Points on a hilly landscape, in no order, each with its height.
From any point a ball takes the steepest step (drop divided by distance) to one of its 2 nearest points. It stops when none of these is lower. Distance is the straight distance between rows; heights are no part of it.
K_164: [ 75  26 -14 -24 -12 -45  13  -2 -42   0 -21  54 -17   6 -34 -14   7   2
  23 -42]  height 408
K_24: [ 65  41  -5 -11  17  38  13 -27  13   5  23  10 -34  31  17 -25 -10 -43
 -34  44]  height 285
K_13: [ 35  27  34 -24  20 -13  -6  85  -5 -58 -89  -6  49  48  47 -93  40  94
 -12  -5]  height 467
K_95: [  7 -33  -8  -5 -38   3  -1 -22 -15  24 -14 -41 -54 -32   1 -10 -35 -18
  32  20]  height 558
K_533: [  9 -55 -26 -56 -12  -4  50 -25  39  46  54 -25 -36 -10   2  34   2 -30
  85  36]  height 668
K_978: [  8  36  11  -6  13 -12 -61   1  25 -37 -21   3  29   8  66 -23  -2  26
  -2 -15]  height 385
K_320: [ -33   21  -22  -18  -19   73  -34  -12   18    2  -26  -11  -14 -114
  -32   35   38    3  -37   11]  height 768
K_202: [ 11  23  12  48   3 -72 -36  52 -29 -41 -67  15 -13  22  -3 -67  22  33
 -92 -21]  height 589
K_38: [-31  12  -6   8  16 -13 -76  -5  12 -48  -2  -1  -5 -27  33  21  29 -21
 -63 -21]  height 378
K_536: [ -63    4  -44  -15  -38   47  -36    9   28  -15   12   21  -29 -105
  -51   83   52  -34  -15   21]  height 754
K_621: [ 80  37  17 -51  14  17  21 -23 -27  19  -9  20  -6  22  -4 -24  11  10
  15  -5]  height 315
K_402: [-34 -10 -10 -44  10 -38  15  20 -36  68  24  -4   5 -71   3   7 -36   1
  60   6]  height 325
K_997: [ 40  17 -40 -14 -10 -27  14  -4  18  19  -2  42  30 -59 -40  30  24   3
 -17 -50]  height 565
K_530: [ 12 -26 -21  35  12 -44   6 -30   6 -19  -7  12 -36  32  53 -41 -31  -6
  56 -20]  height 507
K_755: [ 72  20  39  -4 -11  78 -25   2 -22 -16 -14 -17  -1  24  -5 -29 -11 -13
 -58  15]  height 524
K_991: [-23   4  42 -29  -5  32  38  23 -49  47  53   6   3  48  -8  16 -52  -3
  69  45]  height 508
K_644: [-22  16  17 -23  -8 -60 -27  -1 -69  -6 -23  16  25 -19  -5   1  -2  20
  41 -28]  height 747
K_181: [ -2  72  -1 -11   9 -62 -21  10   3 -79 -36  39  16  30  -9  -2  49  15
 -39   0]  height 658
K_564: [-45 -40 -25  32 -13  26  73 -15  76  28  39 -49  -5  -6 -24  30 -15 -26
 -11  40]  height 424
K_842: [ 38 -11  42  18 -28  34 -18   6 -35  11   6 -11  -1  43  -6  -3 -33  -3
   0  -8]  height 469
K_434: [ -2  33  22  34  10  -9 -29  40   7  18 -44  -9  72 -16  51 -80 -22  63
 -62  -8]  height 453
K_317: [ -2   8 -11  33  19 -34 -34   6   4 -23 -23  43 -11  61  87 -61 -43  32
  66 -24]  height 479
K_654: [-31   5 -15   2  13 -13  36 -28 -21   5  37 -20 -50 -11 -44  27  -3 -58
 -30  53]  height 323
K_356: [ 60   5  35 -12  52   8 -14  37   3 -31 -77 -28  34  28  27 -77  50  65
 -43 -30]  height 547
K_81: [ 39  14 -17  14 -10 -49  -3  21   3  11 -43  31  31 -27 -15 -10  13  44
 -15 -73]  height 525
K_741: [ 16  45  24 -30  -4  17  -1  23 -16  32  38  33  22  32  43   7 -49   2
  50  20]  height 554
K_185: [  2 -10  40  13 -26  12 -35 -16  11 -50 -36 -17  41  24   4  10  32  32
  11 -54]  height 276
K_793: [  7 -38  31 -20 -14  34  39  -3 -26  31  60 -14 -18  59 -29  44 -12 -26
  33  32]  height 464
K_323: [ 15  10 -15  18 -38  34 -21 -17  62 -47 -31  12  22  -3 -12  24  35  33
 -22 -43]  height 344
K_549: [ 16 -64 -31 -19  23  21  30   8  28  49  54 -21   3 -42 -26  60   6 -21
 -14 -15]  height 634
K_398: [ 13  11  -4 -26 -65  -2 -18  36   3  31  43  20   2   7  14  35 -55 -17
  58  16]  height 536
K_945: [ 19   5   0 -33  27  34  15 -15   4  33  23 -17  28 -47 -10  25  18 -13
 -35 -15]  height 613
K_748: [ 68  20 -18  -9   3 -57  -8  -5 -43 -32 -63  17 -49 -12 -51 -35  40  -1
 -32 -28]  height 478
K_156: [ 35  17   4 -42 -37  63  18 -79  12  -2  13 -11 -42  13 -35  33  48 -23
   9  43]  height 434
K_481: [ 68  -3 -25   0   0 -77  -1  13 -21 -30 -56  52   8  10  -4 -37  30  31
  37 -74]  height 471
K_972: [-25 -29   8   1  17 -11 -35  10   8  -4  45  -1  17   7  55  34 -17  -9
  19 -28]  height 379
K_26: [ 14  70  -5  -1 -19 -50   9 -35  18 -52 -26  35  -6  34  -8 -12  13   0
  12  11]  height 683
K_730: [ 36  33 -27 -28  -1  70  17 -65  35 -16 -10  -1 -54 -35 -39   9  55 -28
 -32  20]  height 395
K_460: [-25  -4 -43   5 -36 -10 -17  -1 -11  -9   6  23 -11 -78 -60  62  36 -29
 -20  -8]  height 741
K_437: [-73 -50  60   2 -12   6  11  29 -60  40  10 -26  35   9  -8  22 -39  24
  59   5]  height 811
K_250: [ 50  35  19 -41  42  17  23 -15 -43  29  53  12 -21  28  -2   6  -5 -34
 -17  22]  height 197
K_285: [ -2 -36   9  31 -50 -19 -71  -2 -21 -56 -19  13   7   0  -3  29  20   2
   5 -56]  height 181
K_550: [-34 -39 -15 -45  34  -6  22  68  -4  90  53 -26  -8 -41  22  12 -55  -9
  38  39]  height 188
K_159: [-51 -39  -4  53  10 -63 -24 -42   6 -36 -46 -16  14 -20  12 -18  24  12
 -24 -51]  height 463
K_604: [-14 -72 -10   9 -33 -29 -15  52 -30  18  55  27   7  13  -6  52 -30 -26
  41 -36]  height 466
K_440: [  23   47   28    4    7  -16  -31   61   -9  -20  -76   -1   52   16
   55 -111  -17   73  -15   15]  height 337
K_147: [ 43  11  -8   9   9  19 -41   4  65 -56 -47  -7  30  18  32 -17  33  33
 -49 -35]  height 396
K_7: [-22  28 -19  -3 -40 -51 -14  -4 -20  -4   8  25   9 -37 -15  39  -5 -15
  14   0]  height 722
K_496: [ 33  58  -5 -15   8  51 -16 -35  -5 -17  -3  -1 -46 -12 -28  -4  12 -37
 -66  46]  height 348
K_708: [-71  24  17  -1  50  32  16   9  -6  29  50  -2  19  35  74 -30 -74  -4
  58  73]  height 749
K_785: [ -9 -47 -61  26 -44  24  62 -13  74  20  25 -19 -56 -28 -62  40  -2 -45
   7  35]  height 451
K_47: [ 33  57   7   3  33 -61 -40  42 -20 -41 -23  41  12  38  13 -29  21  20
 -73 -23]  height 628
K_414: [-37 -30   2  49  23 -16  42   7 -14  62   8 -32  31 -26   5 -25 -42  18
 -33 -23]  height 559
K_100: [  1  13  34 -37  30  44  50 -54  -4  38  26 -29  11  17  35 -26  -7   4
  57  53]  height 705
K_242: [-12  19  41  14  54  22  29 -11 -20   9   2   4  38  42  46 -56 -30  21
  16   8]  height 540
K_679: [ 28 -23  21  -7 -18  23 -10 -28 -35 -14  24 -17 -53  34 -25  21  -7 -43
   0  10]  height 421
K_302: [ -3   0  20  48   7  -6 -54  12  15  -9  -4  -1  23  46  86 -47 -44  23
   4 -19]  height 438
K_476: [-15 -22  23  50  43  -3  -4  25 -20  42 -21 -19  46  -9  39 -67 -38  48
 -51 -34]  height 515
K_602: [ -5   0  -7 -16  17 -37 -58  -5  13 -32   3  25  34 -15  50  31  34   8
  -1 -50]  height 322
K_809: [-53  -8  12 -20  65  50  68 -25 -10  53  42  -9   4  46  46 -44 -43   8
  94  53]  height 729
K_457: [-27  16 -33  32 -25  21  20 -28  18  -8  -7   1 -60 -39 -57  18   0 -45
 -49  42]  height 268
K_897: [  4 -42 -16  33 -51 -32   1 -21   3  -2   8 -10 -52  16  26 -13 -62 -20
  52  13]  height 531
K_960: [-69 -39 -12  38 -14 -27 -40 -12   6 -27   6 -23  11 -36   4  35  24 -15
 -40 -21]  height 422
K_344: [-24  56 -24  43 -28  48  31 -40  37 -34 -49  20 -33 -40 -69  -2  28   0
 -57  29]  height 198
K_354: [-36 -12  14 -38  23   0  33   7 -26  43  49 -50 -23 -21 -15  20 -24 -42
  -7  63]  height 383
K_234: [  6 -49 -62  18 -47  31  43 -25  31  -5  19  25 -35 -30 -86  57  45 -40
  -2 -10]  height 461
K_980: [ 76  18  23  -3  37  28  -8  17  -9 -22 -33 -11  10  12   5 -60  15   9
 -74  -9]  height 566
K_278: [ 39   4  20  45  21  21   3  -6  43 -42  -8   6  25  74  38 -32   6  19
 -24 -31]  height 445
K_815: [-18  -7  -1  37  27 -59 -13  -3   0  -6 -69 -22  10 -30  13 -62  17  42
 -61 -37]  height 506
K_246: [-94 -15  54  16  13  40  28  17 -58  24   9  -4  37  57  20 -13 -51  42
  94  13]  height 787
K_96: [-14  63 -12 -17 -54 -15  -4 -32  29 -30   6  29  12   5  -7  38   6 -18
  30  30]  height 703
K_924: [  9 -79 -33 -49  -5   3  25   5  19  33  59 -25 -22 -12 -43  74  43 -49
  41  14]  height 651
K_161: [-11  41  15  15 -10  20   7 -39  -2 -54 -66   2  -3 -20 -69   6  68  12
 -46  -7]  height 295
K_516: [ 14   7  42  13  36  21   4 -26  15 -30 -42 -22  45  58  36 -59   6  45
  12  -9]  height 492
K_291: [-57 -31 -38  -9 -20   1  33  35  51  31  46 -44 -20 -21 -46  59 -11 -44
   2  83]  height 382
K_160: [-46 -43  -2 -45  14 -12  19  70  12  66  60 -63 -18 -18 -23  41 -32 -37
  22  85]  height 307
K_331: [-95 -17  15  10  24  -5  11  35 -31  29  46  11   1  48  39  -2 -75   6
  83  37]  height 767
K_656: [ 31   0  23  -4 -15  18   0 -47 -13 -42 -30 -11 -28  22 -47  11  46  -8
 -13 -12]  height 370
K_981: [ 34   9 -53   6 -20  40  31 -50  53  -9 -21  29 -23 -43 -69  33  65  -7
 -15 -31]  height 432
K_41: [  1  -2 -13  36  15  -3  16  -7  19  17   7  -7  12 -28 -14  -1  -5  -7
 -62 -28]  height 590
K_682: [-15 -55  19  22  38 -15 -20  32 -56  14  40  26   5  31  25  23 -21   0
  27 -63]  height 426
K_247: [ -9 -13  -4 -43  19  16  26 -20  35  34  47 -26   3   3  39  15 -18 -18
  51  35]  height 684
K_304: [ -7   3 -13  65 -13 -50 -33  18  -6 -24 -55  18   2 -22 -25 -17  36  24
 -87 -53]  height 548
K_774: [-23 -52 -17 -35 -34 -13  -9  73   8  38  72  12  12   8   5  69 -32 -20
  67  17]  height 500

Where does a ball stop that starts at each point below?
K_320 -> K_602
K_536 -> K_602
K_246 -> K_440
K_202 -> K_602
K_924 -> K_440
K_242 -> K_285

Call two points neighbours if one is among the 2 nearest of the other. Go from one point of each pair to the other, from neighbour to neighbour, staying as low as possible. Name the highest point that can't be avoided.
K_250 / K_550 -> K_156
K_550 / K_440 -> K_980
K_550 / K_602 -> K_741
K_344 / K_550 -> K_354
